Each row is a point on a tangle of strands that fork, close into loops and nearly touch. The rows are in no order.
In the rows, zero is written as 128.
Two points are linked if the straight distance between their rows is under 99. Some points are linked to none.
Q_764: [146 120 137 181  85 126 137 112  78 124 133 158 138 168 149 108 166 130
 127 100]
Q_403: [151 157  49 161 167 137 119 124 154 133  97 115  94  91 168 153 156 150
 152 149]
Q_221: [150 107 171 169 168 153 107 170 162 139 133 148 146  96 106 170  94 158
 140 118]
Q_504: [147 148  77  78 112  91 144 102 103  87 120 128  83 131 120  97 123 128
 123 153]
Q_330: [166 120 102 186 117 176 127 137 153 159 113 129 157  83 131 115 150 140
 125 104]
Q_600: [ 86 122 135 110 154 156 105 124 102 132 104  89 171 118  89 113  80 137
 126 108]
Q_621: [111 170  95  68  75  98 123 132 148 160 129  65  97 141 153 124 154  93
  82 117]
Q_818: [ 99 127 159  50 108 150  93 127  91 175 135  91 185 146 111 116 149 115
  96 137]
Q_688: [104 137  97 150  68 127 117 113 125 100 105 139 115  99 138 147  93 191
 151 101]
Q_387: [138 137  74 165 172 150 131 107 153  92  97 151 107  79 165 155 132 161
 167 138]
Q_223: [138 150  99  93 112  69 142 135 150 135 121 132  52 148 136 146 132 145
 155 208]
Q_386: [113 149  93 109 146 140  83 116  96 106  79 125 153 115 149 137 135 131
 118  94]
Q_883: [128 104 196 127 197 130 131 130 190 122 127 182 123 128 121 164  78 154
 156 179]
Q_777: [ 89 140 158 105 166 142 123 170  65 118 143 113 151 150 107 148 116 104
 146 141]
Q_393: [ 92 171  70  68 131 145 152 107 106 132 141  62 115 127 158 113 156  89
 111 141]
Q_536: [131 146 103 107 131  74 126 116 161 116 120 150  79 134 149 169  91 192
 169 203]
Q_707: [122 142 146  57 102 129  84 123  85 140 139 115 173 153 123 124 131 113
  72  90]
Q_12: [185 135  87 118 130  87 144 120 132  89 130 150  82 129 119 110 121 134
 126 149]
Q_282: [181 117 137 111 202  92 115 140 159 128 117 155 111 139 124 141 143 116
 133 188]
Q_276: [150 113 145 191 109 168 146 124 170 124 116 193 116 116 173 159 145 160
 137 114]
Q_81: [ 52 139 108 161 105 148 158 119  98  83 134  97 130  99 139 123 104 120
 143  46]
Q_800: [108 121 154 139  93 145 134 151 137 174 166  50 171 116 102 103 125 106
  96  91]
Q_326: [ 75 113 141 182 162 156 127 107 112  89  80 172 127 139 157 153 121 123
 155  76]
Q_606: [149 135 137 152 152 100  76 132 141  79 104 193 129 135 172 193 101 151
 121  78]
Q_370: [ 92 146  87  91 104 106 129  76  86  70 131 107 131 132 132  94 104 122
 106  76]
Q_873: [194 117 162 148 127  54  92 142 200 145 152 139 106 132 131 156 134 154
 118 156]
Q_496: [129 121  88 141 164 144 142  89  81  63 113 154 129 118 128  92 138 102
 136  85]
Q_268: [ 96 152 136 138 150  91 133 140 146  91 107 170  94 148 190 201 105 143
 168 169]
Q_756: [ 96 160  95  57 100 145 137  99  44  84 149 140 127 130 150 121 154 110
 124 111]
Q_830: [145 142 132 106 124 140  73 150 124 156  83 142 148 141 149 158 161 142
 109 132]
Q_24: [131  91 197 193 134  93 133 132 176 129 147 132 124 145 101 137  73 155
 138 119]
Q_134: [171 133 130  92 102 153 110 155 110 141 135 184 128 108 109 152 136 172
 138 156]
Q_665: [161 120 145 165 186  99 110 110 207 101  95 164 126 136 169 159  94 136
 114 123]
Q_253: [136 127 157 128 143 166 100 154 114 135  96 192 142 138 152 175 157 136
 134 133]
Q_656: [155 165 117  85 124 103 117 193 118 107 157 119 115 112 113 166 118  98
 105 108]
Q_449: [174 103 141 159 151 139  95 124 162 178 105 138 155 116 120 128 142 164
 143 171]
Q_960: [ 91 131 109 143 134 148 102  75  57  95 118 130 166 142 159 103 160 100
 113  38]
Q_753: [178  98 137 129 165 109 140 112 178 117  92 161 108 142 122 101 132 114
 117 166]
Q_320: [125 104 173  99 141  84 104 110 142 127  74 170 123 182 140 136 121 142
 137 178]
Q_640: [190 125 119 140 117 106  95 134 138 195 133 108 140 130 121 106 191 132
 114 168]
Q_240: [140 138 118 186 146 103 105 142  94 101 143  96 142 129 132 137 110 131
 130  85]
Q_339: [ 94 151  91 116 114 173 120 118  96 125 105 104 154 106 152 127 152 123
 124 101]
Q_60: [131 149 137 124  92  80 123 146 161 116 100 157  85 161 183 181 143 124
 122 139]
Q_77: [ 72 127 146 168  78 140 124 147 125 144 116  82 144 129 127 145  97 153
 140 106]
Q_211: [121 158 114  88  75 147 111 126  71 172 147 104 157 151 155 117 187 121
 107 140]
Q_635: [ 62 132 147  98 114 148 151 111  79 101 178  98 145 143 122 123  92  91
  99  49]
Q_48: [ 86 165  70 111 120 159 140 137 106 116  98 110 108  97 159 150 150 124
 149 133]
Q_641: [ 79 149  96  92 150 144 154 113  88  50 139 131 125  95 135 124 119  82
 129  53]
Q_630: [127 149  57  92 107 190 119  60  80 142 137 122 183  88 143  75 158 130
 116  98]
Q_585: [132 145 150 128 159  26 132 140 231 136 154 130  79 141 155 177  93 138
 152 205]
Q_521: [127 147 103 115 114 167 146 108  67  88 183 138 149 102 141 110 159  88
  99  43]
Q_450: [140 120 155 216 192 114 115 116 129  89 143 162 133 138 174 177 108 164
 162 119]
Q_45: [146 121 168 149 127 100 105 148 166 178 134 135 118 141 152 172 172 157
 153 206]
Q_567: [134  88 182 179 152 169 141 152 197 160 125 148 135 101 112 147 115 145
 151 148]
Q_920: [122 107 138 163  95 128 123  88  78 112 127 159 139 167 124  94 127 128
 114  61]
Q_876: [118 113 129 100  89 124 144 120 113 151 131 111 123 130  83  91 114 164
 147 185]
Q_540: [101 140  97 144  82 134 159 140 140  88 125 123  98  88 124 139  92 152
 144  92]
Q_346: [123 122 142  98  96 137 102 116  82 124 120 147 152 147 115 111 121 131
  98  86]
Q_410: [166 139  91 169  97 179 149 139 117 157 157 118 153  87 129  95 162 122
 121 104]
Q_436: [ 93  88 209 178 126 136 141 139 117 147 124 170 130 181 133 156 128 136
 161 150]
Q_238: [152 104 162 129 173  82  94 122 202 115  82 151 133 142 120 143  83 139
 112 134]
Q_360: [126 158 108 141 146 103 125 138 167 119  93 160  85 141 208 198 151 137
 149 165]
Q_963: [180 102 114 161 141 119 127  93 114 112 129 156 128 128 104  88 110 173
 147 143]
Q_225: [119 148 107 118 136 108 100 129 100  92  97 145 123 138 153 158 124 138
 132 115]
Q_770: [ 97 137 143 196 138 117 122 159 147 100 120 123 123 122 159 189  90 145
 155 103]
Q_700: [ 84 127 125 151 137 167 141 132 115  83 103 169 116 101 140 158 116 120
 145  61]
Q_779: [120 139 123 109  99 167 149 168 125 177 164  87 137  98 103 117 148 119
 126 149]
Q_932: [ 78 120 145 132 140 144 165 135 136  98 103 110 125 141 119 116  93  76
 111  79]
Q_589: [146 107 124 147 115 160 155 104  94 157 150 112 168 135 100  47 145 107
 117 126]
Q_340: [131 123 121 171 177  89 132 116 176  75  87 138 120 137 152 137  87 105
 126  96]
Q_903: [ 92 122 104 167 109 148 142 103  55  97 142 143 139 117 117 107 108 166
 171  96]
Q_30: [119 161  88  67  86 167 117  85  76 151 206  80 182 120 169 134 156 113
  93 102]
Q_208: [ 80 132 112 118  77 138 150  88 137 124 120  57 138 136 143  86 117 103
  89  89]
Q_307: [174 115 123 148 151 147  99  98 182 147  84 168 135 113 157 141 137 186
 137 168]
Q_888: [174 158  62 112 174 135 129 148 126 126 125 105 105 100 131 120 159 103
 116 137]
Q_466: [107 148 122  42 110 138 145 140  85 134 166 104 123 129  99 120 129 119
 122 162]
Q_897: [136 116 134 165 156 125 112 100 149 108 117 158 129 113 134 152  75 208
 167 151]
Q_151: [ 67 120 143 107 137 146 158 112  71  77 147 153 121 149  94 120  80  95
 117  49]
Q_44: [108 123 147 119 160  72 136 142 134 114 119 124 105 160 122 147  96 138
 169 203]
Q_843: [163 125 122  82 125  58  97 125 150 177 124 111  87 148  96 114 165 127
 131 206]
Q_46: [190 122 141 140 123 117 103 144 113 115 157 188 125 122 109 154 114 186
 139 130]
Q_337: [ 88 105 159 124 169 168 126 130 110 133  73 129 153 158 117 119 131  92
 132 126]
Q_796: [129 132 112 199  86 136 100 126  98 164 127 108 158 124 150 131 137 180
 152 125]
Q_820: [117 151  75 134 135 187 163 110  78 125 179  89 151  91 152  95 172  93
 127 105]
Q_590: [115 108 124 185 115 140 147 109 109  87 145 153 122 113  95 111  83 139
 130  33]
Q_464: [121 141 111 127 145 138 104  96  40 108 164 103 177 149 142 100 151 110
 109  80]
Q_564: [113 156 107  65  98 162 148 149  88 103 166 127 125  95 105 139 117 126
 116 104]
Q_846: [ 98 115 124 163 120 124 162 116  83  85 138 130 108 133 116 118  92 160
 180 144]
Q_291: [132 134 120 102 156 115 153 134 134 102 144  76 131 128 113  92 120  62
  84  99]
Q_985: [123 162  54  74  93 177 129  56  75 134 190 104 183  98 168 102 169 118
 106  87]
Q_462: [116 130  93 169 105 134 111  81  95  95  87 166 124 126 178 134 163 161
 155  98]
Q_676: [113 113 160  97 126  48 102 124 193 139  78 129 100 166 132 138 117 124
 130 190]
Q_683: [132 125 139  84  79  73  91 129 127 191 130  93 117 155 105 109 175 128
 119 190]
Q_842: [101 124 174 117  88 115 128 153 152 121  82 146 120 164 147 155 127  95
 102  96]
Q_791: [ 83 145 126 142 103 110 141 147 108 132 147  49 128 128 116 123 100 131
 140 131]
Q_754: [ 90 125 132  82 167 135 114 138 139 120  73 111 142 123  93 127  75 127
 136 147]
Q_177: [ 95 124 123  36 116 174 126  72  84 126 177 100 183 132 117 110 106 110
  90  90]
Q_703: [170 138 119 144 154  53  76 136 192 194 130  91  90 134 139 160 150 152
 139 195]
Q_49: [154 138 103 153 167  88  98 110 133  56 122 182 114 111 158 172  92 159
 151  98]
Q_523: [130  77 194 165 112 156 142 138 108 170 151 183 142 148  66 110 106 150
 145 115]
Q_4: [ 69 124 124 103  79 225 166  78  82 153 177 134 184 111 124  97 123 108
 119  70]
Q_773: [178  88 175 159 144 124 129 115 156 138 107 178 132 163 141 110 167 121
 124 156]
Q_817: [134 126 141 203  84  90 145 126 142 109 121 126 103 157 173 136 134 135
 131 111]
Q_535: [161 151  92 131  89 151 153 138 107 167 195  79 140 100 123  90 164 114
 108 131]
Q_678: [143 129 126 151  72 131 151 166 160 125 143 129 104  94 114 147 101 160
 131 115]
Q_650: [117 105 172  83 134 118  90 124 109 172 120  94 175 165  92  87 150 101
  96 144]
Q_577: [ 84 154 127  77 131 113 158 128 105  85 166  80 129 146 133 120 100  61
  93  86]
Q_157: [ 68 133 116 108 139 163 144 112  73  60 125 177 123 105 122 138 122 101
 142  41]
Q_316: [112 162  83 111 100 118 123 128  95 105 110 135 100 121 161 157 141 153
 152 142]
Q_859: [159 143  65 162 159 125 126 121 161 172 113 102  82 110 150 139 149 166
 159 190]
Q_458: [103 136 169 133 146  81 141 152 161 119 130 144  94 157 165 187 109 137
 171 197]
Q_763: [148 118 130 188 144 171 117 145 120 140 131 138 158  94 116 137 124 154
 144 101]
Q_104: [136 137 154 170  98  64 143 131 181 105 122 139  85 166 178 161 120 126
 128 133]
Q_432: [160 147 120 140 102 132  76 152 128 135 108 153 142 115 157 171 150 152
 104  88]
Q_310: [118  79 211 137 155 115 123 121 209 156 116 161 126 132 111 146 108 157
 158 203]
Q_85: [126 143 120  90 142  25 119 139 211 128 105 133  78 156 142 157  92 113
 139 190]
Q_78: [136 104 157  85 154 111 141 122 119 118 148  95 146 151  72  71 117  76
  94 124]
Q_865: [118 127 120 140 170 108 153 130 146  80  97 108 121 134 126 108 100  73
 109  94]
Q_660: [130  95 126 173 146 194 134  97  83 134 113 194 163 125 107  89 142 124
 133  70]
Q_752: [163 101 151 128 128 120  97 148 165 192 127 117 143 109  82 117 156 140
 135 182]
Q_445: [151 155  86 146  83 139  80 126 102 132 121 116 155 107 151 130 151 144
  98  59]
Q_135: [ 83 146 149 138 143 125 102 150  38  99 145 119 149 151 131 162 109 130
 146 100]
Q_356: [ 86 125 124 122  51 161 139  78 106 142 145  98 162 143 140  88 121 120
  91  62]
Q_548: [ 96 167  98  65  89 116 156 120 122 138 173  42 116 133 142 119 132  91
  91 126]
Q_902: [115 149  98 126 167 163 161 130  68 111 173  79 149 115 129 102 148  93
 136 134]
Q_165: [141 106 134 131 125 128 167 100  74 114 154 129 131 166 101  59 143 109
 127 147]
Q_602: [102 135 150 114 176 175 135 166  75 116 156 124 158 133 107 140 130  83
 123  95]
Q_831: [110 147 107 163  82 150 105 134  62 148 156 102 165 120 139 129 140 162
 144 104]
Q_810: [ 73 127 166 183 121 139 130 168 127 126 124 100 135 129 122 163  86 120
 135  75]
Q_545: [103 144 125 140 115 137 141 149  72 152 139  97 131 146 136 133 154 138
 163 185]
Q_444: [188 108 136 113 133 142  97 143 132 138 120 152 159 112  80 105 123 131
  92  97]
Q_102: [136 101 154 107 117 171 158 137 115 156 122 158 143 143 102  83 175  91
 126 162]
Q_686: [126 143 113 123 119 126 120 146 107 194 132  96 119 130 124 130 169 154
 165 211]
Q_989: [190 123 151 101 116  67  96 151 185 136 122 162 101 141 128 159 152 125
 101 151]
Q_117: [153 135  99  58  81 114 131  94 117 178 167  80 131 138 110  68 164 108
  87 150]
Q_613: [122 126 129 128 139  96 132 103 159  87 114 172  98 127 148 156  71 194
 166 172]
Q_440: [137 145 130 134 133 105 100 137 113  72  98 186 117 151 172 174 141 111
 112  81]
Q_593: [149  94 175 191 206 134 154 127 179  97 135 179 121 131 132 144  95 121
 143 115]
Q_709: [ 99 122  96 126 192 158 112  86  72  83 105 128 164 106 110  91 113 117
 133  65]
Q_377: [141 140 104 121 130 119  89 104 174 134  73 158 111 118 171 169 112 192
 137 162]
Q_313: [122 103 163 138 113 192 123 140 113 147 105 205 144 134 119 149 137 143
 140 112]
Q_396: [102 112 139 111 197 132 123 125 160  98  62 146 129 131 116 136  77 126
 148 153]
Q_559: [ 86 102 184 127  66 154 167 149 143 177 147 100 139 133  97  96 152  97
 123 142]
Q_855: [147 121 107 207 121 125 127 114 118 157 125 104 136 130 147 112 148 171
 166 168]
Q_767: [ 97 104 111 174 123 171 119  72  55 117 118 182 162 116 116 100 127 157
 160  54]
Q_944: [128 115 174 134  84  74 122 158 143 145 149 101 118 146 102 122 126 117
 118 138]
Q_766: [131 128 132 185 168  99 146 137 161 143 116  96 106 142 162 148 152 124
 161 193]
Q_314: [ 91 143  94 148 113 128 104  84  62  77 101 146 143 126 175 124 176 123
 144  52]
Q_639: [142 116 164  91 108  88 101 137 104 169 147 103 144 161 105 100 179 101
 106 169]
Q_653: [164 147  92 130 144  96 118 157 217 187 112  84  71 108 119 139 156 110
 120 159]
Q_228: [149 129 108  99 131 127 115 108  97 121 157  87 166 115  84  82  98 133
  93  90]
Q_415: [159 114 105 166 126 133 123  78 123  99  86 185 120 141 176 122 163 152
 139 128]
Q_420: [129 116  99 104 132 143 144 109 123 166 114  92 133 118  91  65 139 137
 137 193]
Q_745: [158 151  93 186 135  94  98 134 131 135 118  82 127 123 155 135 137 141
 122 116]
Q_778: [117 171  60 128 162 114 131 111  82  78 142  84 125 107 157 115 160  86
 120  89]
Q_749: [128  93 192 181  81 119 136 121 138 152 139 174 121 163 143 138 135 171
 156 158]
Q_906: [106 110 149  98 131 151 134 113 141 138  77 121 144 156 124  89 149  78
  90 118]
Q_364: [126 130 164  80 122 172 114 177 123 137 118 158 147 121 100 154 135 107
 105 100]
Q_555: [ 87  90 197 144  92 144 151 159 176 158 108 120 124 138 103 132 125 108
 131 136]
Q_218: [154 144  60  98  94 183 125 106  82 157 129 150 157  98 132  84 167 143
 129 141]
Q_936: [136 129 139 120 112 102 109 151 169 166 136  38 150 114  95 104 126 106
  84 109]
Q_150: [123 134  79 118 177 163 168 122 118  75 103 147 103  94 126 113 137 105
 146 125]
Q_907: [154 152  97 132 157 100 123 151 188 106 109 132  92  97 145 167  98 142
 132 137]
Q_821: [168 117 169 178 198 123 142 102 210  97 143 194 111 127 178 153 105 144
 123 141]
Q_727: [133 106 145 123 172 115 117 100  88 112  93 161 136 177 126 120 120 146
 155 184]
Q_375: [127 115 154  84 115  91 120 132 169 144  96 100 125 155 107  97 141  81
  81 133]
Q_442: [115 114 121 154 124 139 126 111 151 123  73 117 129 131 141 116 118 145
 131 132]
Q_575: [142 134 121 128  91  79 136 144 196 168 104  97  76 137 136 131 160 112
 112 157]
Q_943: [127 158 110 125 174  82 101 163 195 143  85 100 104 127 160 185 113 115
 133 156]
Q_933: [155 118 110 120 163 119 109  88 108 108  70 168 132 155 154 110 151 138
 130 156]
Q_652: [121 102 177 194 174 118 124 105 109 102 134 196 121 173 150 163 102 150
 158 117]
Q_851: [139 102 132  92 139 146 153 127 159 158  94 126 120 125  98  81 160  98
 123 185]
Q_685: [121 132 134 167 154 125 100 145  76  92 145 145 143 122 118 158  99 142
 145  72]
Q_453: [144 130  94 121 148 165 111 124 122 149 133  73 173  88 102  88 117 125
  96  96]
Q_156: [132 110 178 117 163  89 118 158 108 132 151 134 128 147  80 138 107 139
 164 192]
Q_544: [ 96 118 152  82  45 162 179 130 137 152 152 116 122 130 107  94 143 101
 102 131]
Q_701: [170 133 108 100 171  82 126 148 226 157 119 122  65 108 116 147 128 123
 135 188]
Q_702: [112 146 112  58 118 132 101 147 160 128  67 120 121 108 123 146 111 122
  92 111]
Q_95: [101 132 146 137  95 173 140 124  94 166 202  62 191 126 126 107 132  98
  98  80]
Q_105: [127 128 143 119 142  89  95 163 165 142 120  62 147 114  90 132  89 115
 103 113]
Q_502: [189 114 164 155 148  80 105 140 147 125 156 154 120 139 119 148 114 159
 136 155]
Q_524: [141 108 153 131 145  99 176 121 183  73 121 201  82 140 144 138 100 122
 137 152]
Q_978: [ 93 115 128 122 180 165 124  98  77 112 131 105 170 131  94  93  99 100
 112  68]
Q_612: [155 140 124  79  87 149  90 160 110 163 139 137 154 103  91 137 122 165
 117 127]
Q_212: [134 103 161 113 159 141 170 170 162 122 140 146 101 111  77 136 112 105
 149 173]
Q_229: [ 84 105 163 138  80 204 141 123  79 187 145 150 178 131 101 104 117 138
 137  95]
Q_975: [ 92 147  96 123  85 164 110  80  99 143 147  72 190 116 162 105 140 122
  85  51]
Q_832: [105 114 165 113 177 110 151 166 168  97 106 154 109 129 103 150  74  99
 143 141]
Q_465: [166  94 112 178 129 157 157 101 110 140 130 144 144 121 101  61 135 147
 148 148]
Q_269: [157 156 104 143 162  37 111 131 190 156 139 103  65 145 159 165 121 150
 156 198]
Q_288: [ 93 129  88 142 141 214 160  88  78 122 155 117 177  91 133  83 157  99
 136  70]
Q_840: [119 133 122 148 129 126 147 128  83 116 134 134 109 138 135 138 124 161
 187 193]
Q_785: [127 141 114 121 160 132 115 119  50 127 155  79 166 142 121  99 140 119
 127 141]
Q_509: [166 100 166  92 155 112  92 151 145 130 116 147 147 128  65 121 103 127
 105 126]
Q_461: [141 146 133  71 101 130 102 172 131 187 158  88 139 104  90 131 150 125
 108 150]
Q_99: [ 79 128 140  79  66 213 153  95  97 176 168 109 191 129 146 105 146 100
 103 105]
Q_561: [108 183  82 104 151  95 127 146  97  94 137  83 116 133 168 146 146  68
 111 108]
Q_744: [ 98 109 142 124 177 132 145 123  81  77 128 168 120 146  81 123  73 112
 138  87]
Q_139: [102 124 129  85 116 192 154 103 114 167 193  60 191 124 129  96 142  88
 100 119]
Q_471: [125 101 146 192 137 125 176 145 129 129 156  92 122 132 101 103 123 123
 153 152]
Q_194: [142  77 163 175 199 133 153 126 168 106 109 147 127 139  99 109 102 110
 131 119]
Q_34: [127 134 145  62 118 102 129 165 115 156 170  93 116 118  69 115 141 115
 130 193]
Q_68: [140  97 136 116 179 153 140 123  91 103 125 156 143 133  77  93 106 128
 141 132]
Q_610: [127 127 138 131 105 167 182 154 123 125 144 130 115 134 138 114 170  70
 108 109]
Q_771: [109 145 111  32  85 137 130  84  62  99 179 120 146 145 134 108 127 117
  94 104]
Q_805: [146 108 143 192 118 126 147 126 137  82 140 175 105 120 124 139  96 147
 136  72]
Q_454: [123 149  96 107 134  94 175 153 164 109 120 134  56 126 142 156 122 119
 159 190]
Q_594: [165 146  74 141 161 122 144 115 123  79 128 175  89  97 154 148 138 163
 173 161]
Q_169: [118 182  87  90 140  86 127 178 131  96 135  97 109 118 137 158 108  84
 112 102]
Q_279: [149  83 172 173  92 140 137 105 117 150 140 195 135 155 105 105 114 177
 151 137]
Q_537: [144 174  73 103 125 110  97 144 110 166 151  46 134 108 122 125 137 134
 111 127]
Q_909: [114 129 130 166 174 146 119 137  96  68 138 191 125  97 132 183 101 148
 166  69]
Q_297: [154 165  63 142  92 127 157 141 137 149 133 113  68 119 164 135 185 122
 133 144]
Q_75: [164 135 127 187 113 120 146 167 178 133 154 121  97  91 130 161 120 158
 143 140]
Q_438: [110  93 171 138 149  97 124 140 178 138 101  88 135 136  80 105  85 115
 126 142]
Q_993: [129 116 162 119  74 115 126 138 121 124 134 134 129 143  98 116 105 137
 108 103]
Q_143: [167 130 128  98 167  86 141 125 192  82 110 200  81 133 153 157 105 130
 132 168]
Q_455: [135 122 101 133 177 132 142 134 136 133 113  79 128 106  96 101 112 131
 143 163]
Q_472: [144 124 124 123 113 170 172 120  86 101 174 155 136 126 123  89 153  81
 102  73]
Q_743: [156 160 108 120 145  87  87 116 212 155 109 149  83 116 181 194 110 197
 134 171]
Q_807: [117  79 202 140 154 126 133 148 105 148 154 147 137 152  53 122  91 137
 152 145]
Q_558: [125 100 202 110 138  97 103 157 209 156 115 156 117 127 116 176 123 134
 140 179]
Q_917: [156 111 115 211 131 129 139  84 135 124 110 157 127 139 181 115 150 164
 155 149]
Q_422: [119 151  90 100 113 128 117 142 173 104  68 134 110  98 145 154 110 124
 103  82]
Q_538: [170 151  97 116  96  87 145 140 134 145 142 136  53 147 147 141 173 130
 137 176]
Q_178: [119 170  93  85 102 130 102 118  75 163 195  47 169 123 139 126 141 134
 100 115]
Q_691: [132 108 135 168 123 152 151 133 109 112 160 120 139 113  81  99  87 123
 116  63]
Q_35: [157 147 102 155 107 128 173 152 125 124 149 119  92 130 155 123 186  92
 118 128]
Q_569: [105 134 115 184  87  85 128 107 136  89 103 106 114 152 168 126 119 125
 117  81]
Q_671: [145 124 157 167 191  97 121 136 206 139 126 123 115 125 157 165 114 143
 150 188]
Q_332: [145 106 153 203 115 156 157 144 182 145 138 147 120 107 148 156 129 161
 153 141]
Q_616: [145 130 133 129  53 147 134 114  85 156 140 151 145 161 152  95 183 120
 106 122]
Q_587: [159 127 190 165 200  91 120 123 229 133 169 161 119 119 169 169 107 152
 132 177]
Q_980: [ 76 104 172 164 103 192 127 137 104 166 106 157 155 146 121 141 122 136
 142  89]
Q_682: [169 113 143 117 158  97  95 121 224 186 130 145 102  97 121 154 138 184
 151 220]
Q_106: [111 153 122 149 137 149 120 162 132 103  97 115 134 114 162 163 145  84
 106  58]
Q_478: [148 108 180 108 138  79  87 147 208 180 147 143  99 108 116 174 154 148
 148 216]
Q_14: [175 153 117 125 170  95 112 131 231 124 137 160  84  94 161 186  94 177
 129 161]
Q_399: [146 142 121 105 176  77 154 176 187 134 137 119  75 117 111 159 122 104
 155 203]
Q_116: [ 91 120 115 100  85 198 173 102  89 135 170 122 155 104  95  83 106 127
 131  94]
Q_62: [142 108 137 106 154 116 149 103  94  91 125 138 135 159  92  71 113  92
 109 113]
Q_322: [137  97 168 100 136 114 106 134 169 113  86 155 134 139  86 122  79 126
  99 100]
Q_392: [143 108 122 132 120 108 174 109 139  66 119 172  84 138 118 101 106 123
 131 124]
Q_854: [123 120 134 165 174 142 155 146 132 110 104 136 118 141 159 140 152 104
 154 161]
Q_203: [151 123 134 132  94  43 111 143 187 145 122  82  97 141 121 127 119 123
 106 139]
Q_981: [130 138  94 165 147 113 154 146 119 118 149  66 118 106 103 111 102 146
 152 152]
Q_123: [ 79 145 151 150 109 164 121 167 110 118 127 110 147 121 141 164 123  96
 109  44]
Q_623: [136 140 153 190 157 120 109 148 150 117 136 147 124 128 179 198 118 169
 153 134]
Q_693: [103 136 126  98  90 190 140 138  91 117 162 137 148  93 108 127 109 129
 111  62]
Q_388: [167 146  99 106 172 112 115 151 130 144 108 124 110 133 134 134 173 108
 126 178]
Q_255: [102 103 197 134 103 142 130 156 102 153 124 155 138 174 126 139 161 110
 144 150]
Q_430: [107 137 119  54 108 167 115 121 148 136 101  98 157 108 110 112 112 107
  72  85]
Q_219: [111 129 111  40 118 171 130  90 120 140 130  96 164 120 117  83 122 104
  80 119]
Q_628: [122 130 114 146  85  99 138 110 138 124 111  75 124 150 141  91 129 111
  97 101]
Q_23: [169 146 102 146 142  73  70 139 132 135 118  95 133 128 133 148 116 164
 121 137]
Q_82: [152 128 127 127 113 128 125 145 151 171 129 145 102 124 137 156 159 169
 160 208]
Q_460: [164 136  89 106 131 145 110 119  68 146 130 141 144 123 114  96 153 156
 141 170]
Q_732: [120 165 123  81  65 110 119 152 108 168 149  95 110 151 145 143 182 108
 100 146]
Q_741: [125 108 171 155  85 164 123 148  91 185 173 135 175 127  79 108 125 145
 136 120]
Q_970: [158 181  39 109 146 118 106 128 115 145 134  76 110 107 144 125 163 119
 110 121]
Q_50: [121 127 152 106 166 177 131 175 109 106 123 167 138 109 106 157 119 102
 128 101]
Q_65: [ 83 108 171 118 113 131 124 136 112 112 111 169 114 143  92 150  60 168
 154 124]
Q_780: [184 145 133  76 116  87 109 177 139 126 140 149 100 129 110 146 147 108
  99 131]
Q_147: [127 143 113  96  94 112 129 143 189 159  89  85  95 130 134 117 159  89
  85 121]
Q_546: [167 137  99 114  92 129 122 120 126 189 149  89 144 120 118  80 177 118
  96 137]
Q_762: [159 114 141 118 124 180 113 138 130 167 143 119 181 104  87  89 135 109
  85  82]
Q_596: [130 109 166 108  83 138 137 141 117 157 118 167 126 153 119 123 164 135
 142 173]
Q_999: [120 104 147 187 160 142 172 140 107 108 155 108 127 132  98 101 111  98
 136 100]
Q_383: [ 86 142  87 146  87 124 132  82  95  77 135  94 136 113 152 102 122 119
 116  47]
Q_957: [107 135 137 103 148 116 130 166 195 148  76 107 109 122 136 160 127  99
 126 170]
Q_15: [157  91 177 171 156 134 128 116 117 116 119 199 133 174 136 134 145 123
 127 117]
Q_286: [144 133  90 120  83 164  95 108 124 125  95 149 156  94 129 109 137 150
  99  58]
Q_427: [154 112 111 168 167 157 132 108 165  96 112 180 121  84 132 139  98 182
 153 129]
Q_584: [121 140  80  40  86 158 140  69 127 163 144  85 152 122 140  78 149 105
  73 127]
Q_369: [134 103 186 170 119  95 145 113 167 134 155 163 103 152 144 147 116 182
 167 200]
Q_216: [112 113 128 135 161 165 162 131 124  99  97 175 110 124 139 138 126 127
 162 148]
Q_53: [137 102 152 154 103 101 116 152 164 197 151  73 135 109  82 106 151 135
 138 177]
Q_892: [124 111 106 148 132 210 149 101  91 143 124 141 177 107 115  72 147 111
 130  96]
Q_26: [101 137 135 110 118 152 145 175 157 160 104  95 119 109 122 148 148 105
 130 160]
Q_424: [153 105 153 153 113  82 155 119 137 133 150 137  96 155 113 107 135 149
 158 200]
Q_31: [115 153  82  86  91 109 151  96  79  71 136 134 103 139 150 100 148 106
 113 110]
Q_378: [134 152 106  59 153  70 101 146 119 122 111 105 112 144 107 132 110 119
 123 166]
Q_534: [ 86 127 155  39  83 167 167 135 110 139 149 125 133 135 101 110 130 104
 108 144]

How many points has the smallest loop of links through each point below? Write none if it is on no loop.
Q_282 -> none
Q_316 -> 5
Q_577 -> 8
Q_575 -> 12
Q_307 -> 14
Q_903 -> none
Q_873 -> none

Name the points in between on the shortest way along the links from the first point to the second, in order.
Q_370, Q_688 -> Q_31, Q_756, Q_771, Q_177, Q_219, Q_584, Q_117, Q_546, Q_535, Q_410, Q_330, Q_763, Q_221, Q_567, Q_332, Q_75, Q_678, Q_540
Q_641, Q_589 -> Q_157, Q_151, Q_744, Q_68, Q_62, Q_165
Q_805, Q_876 -> Q_590, Q_691, Q_999, Q_471, Q_981, Q_455, Q_420
Q_123, Q_268 -> Q_810, Q_77, Q_791, Q_981, Q_455, Q_420, Q_851, Q_102, Q_596, Q_255, Q_436, Q_749, Q_279, Q_523, Q_807, Q_156, Q_44, Q_458
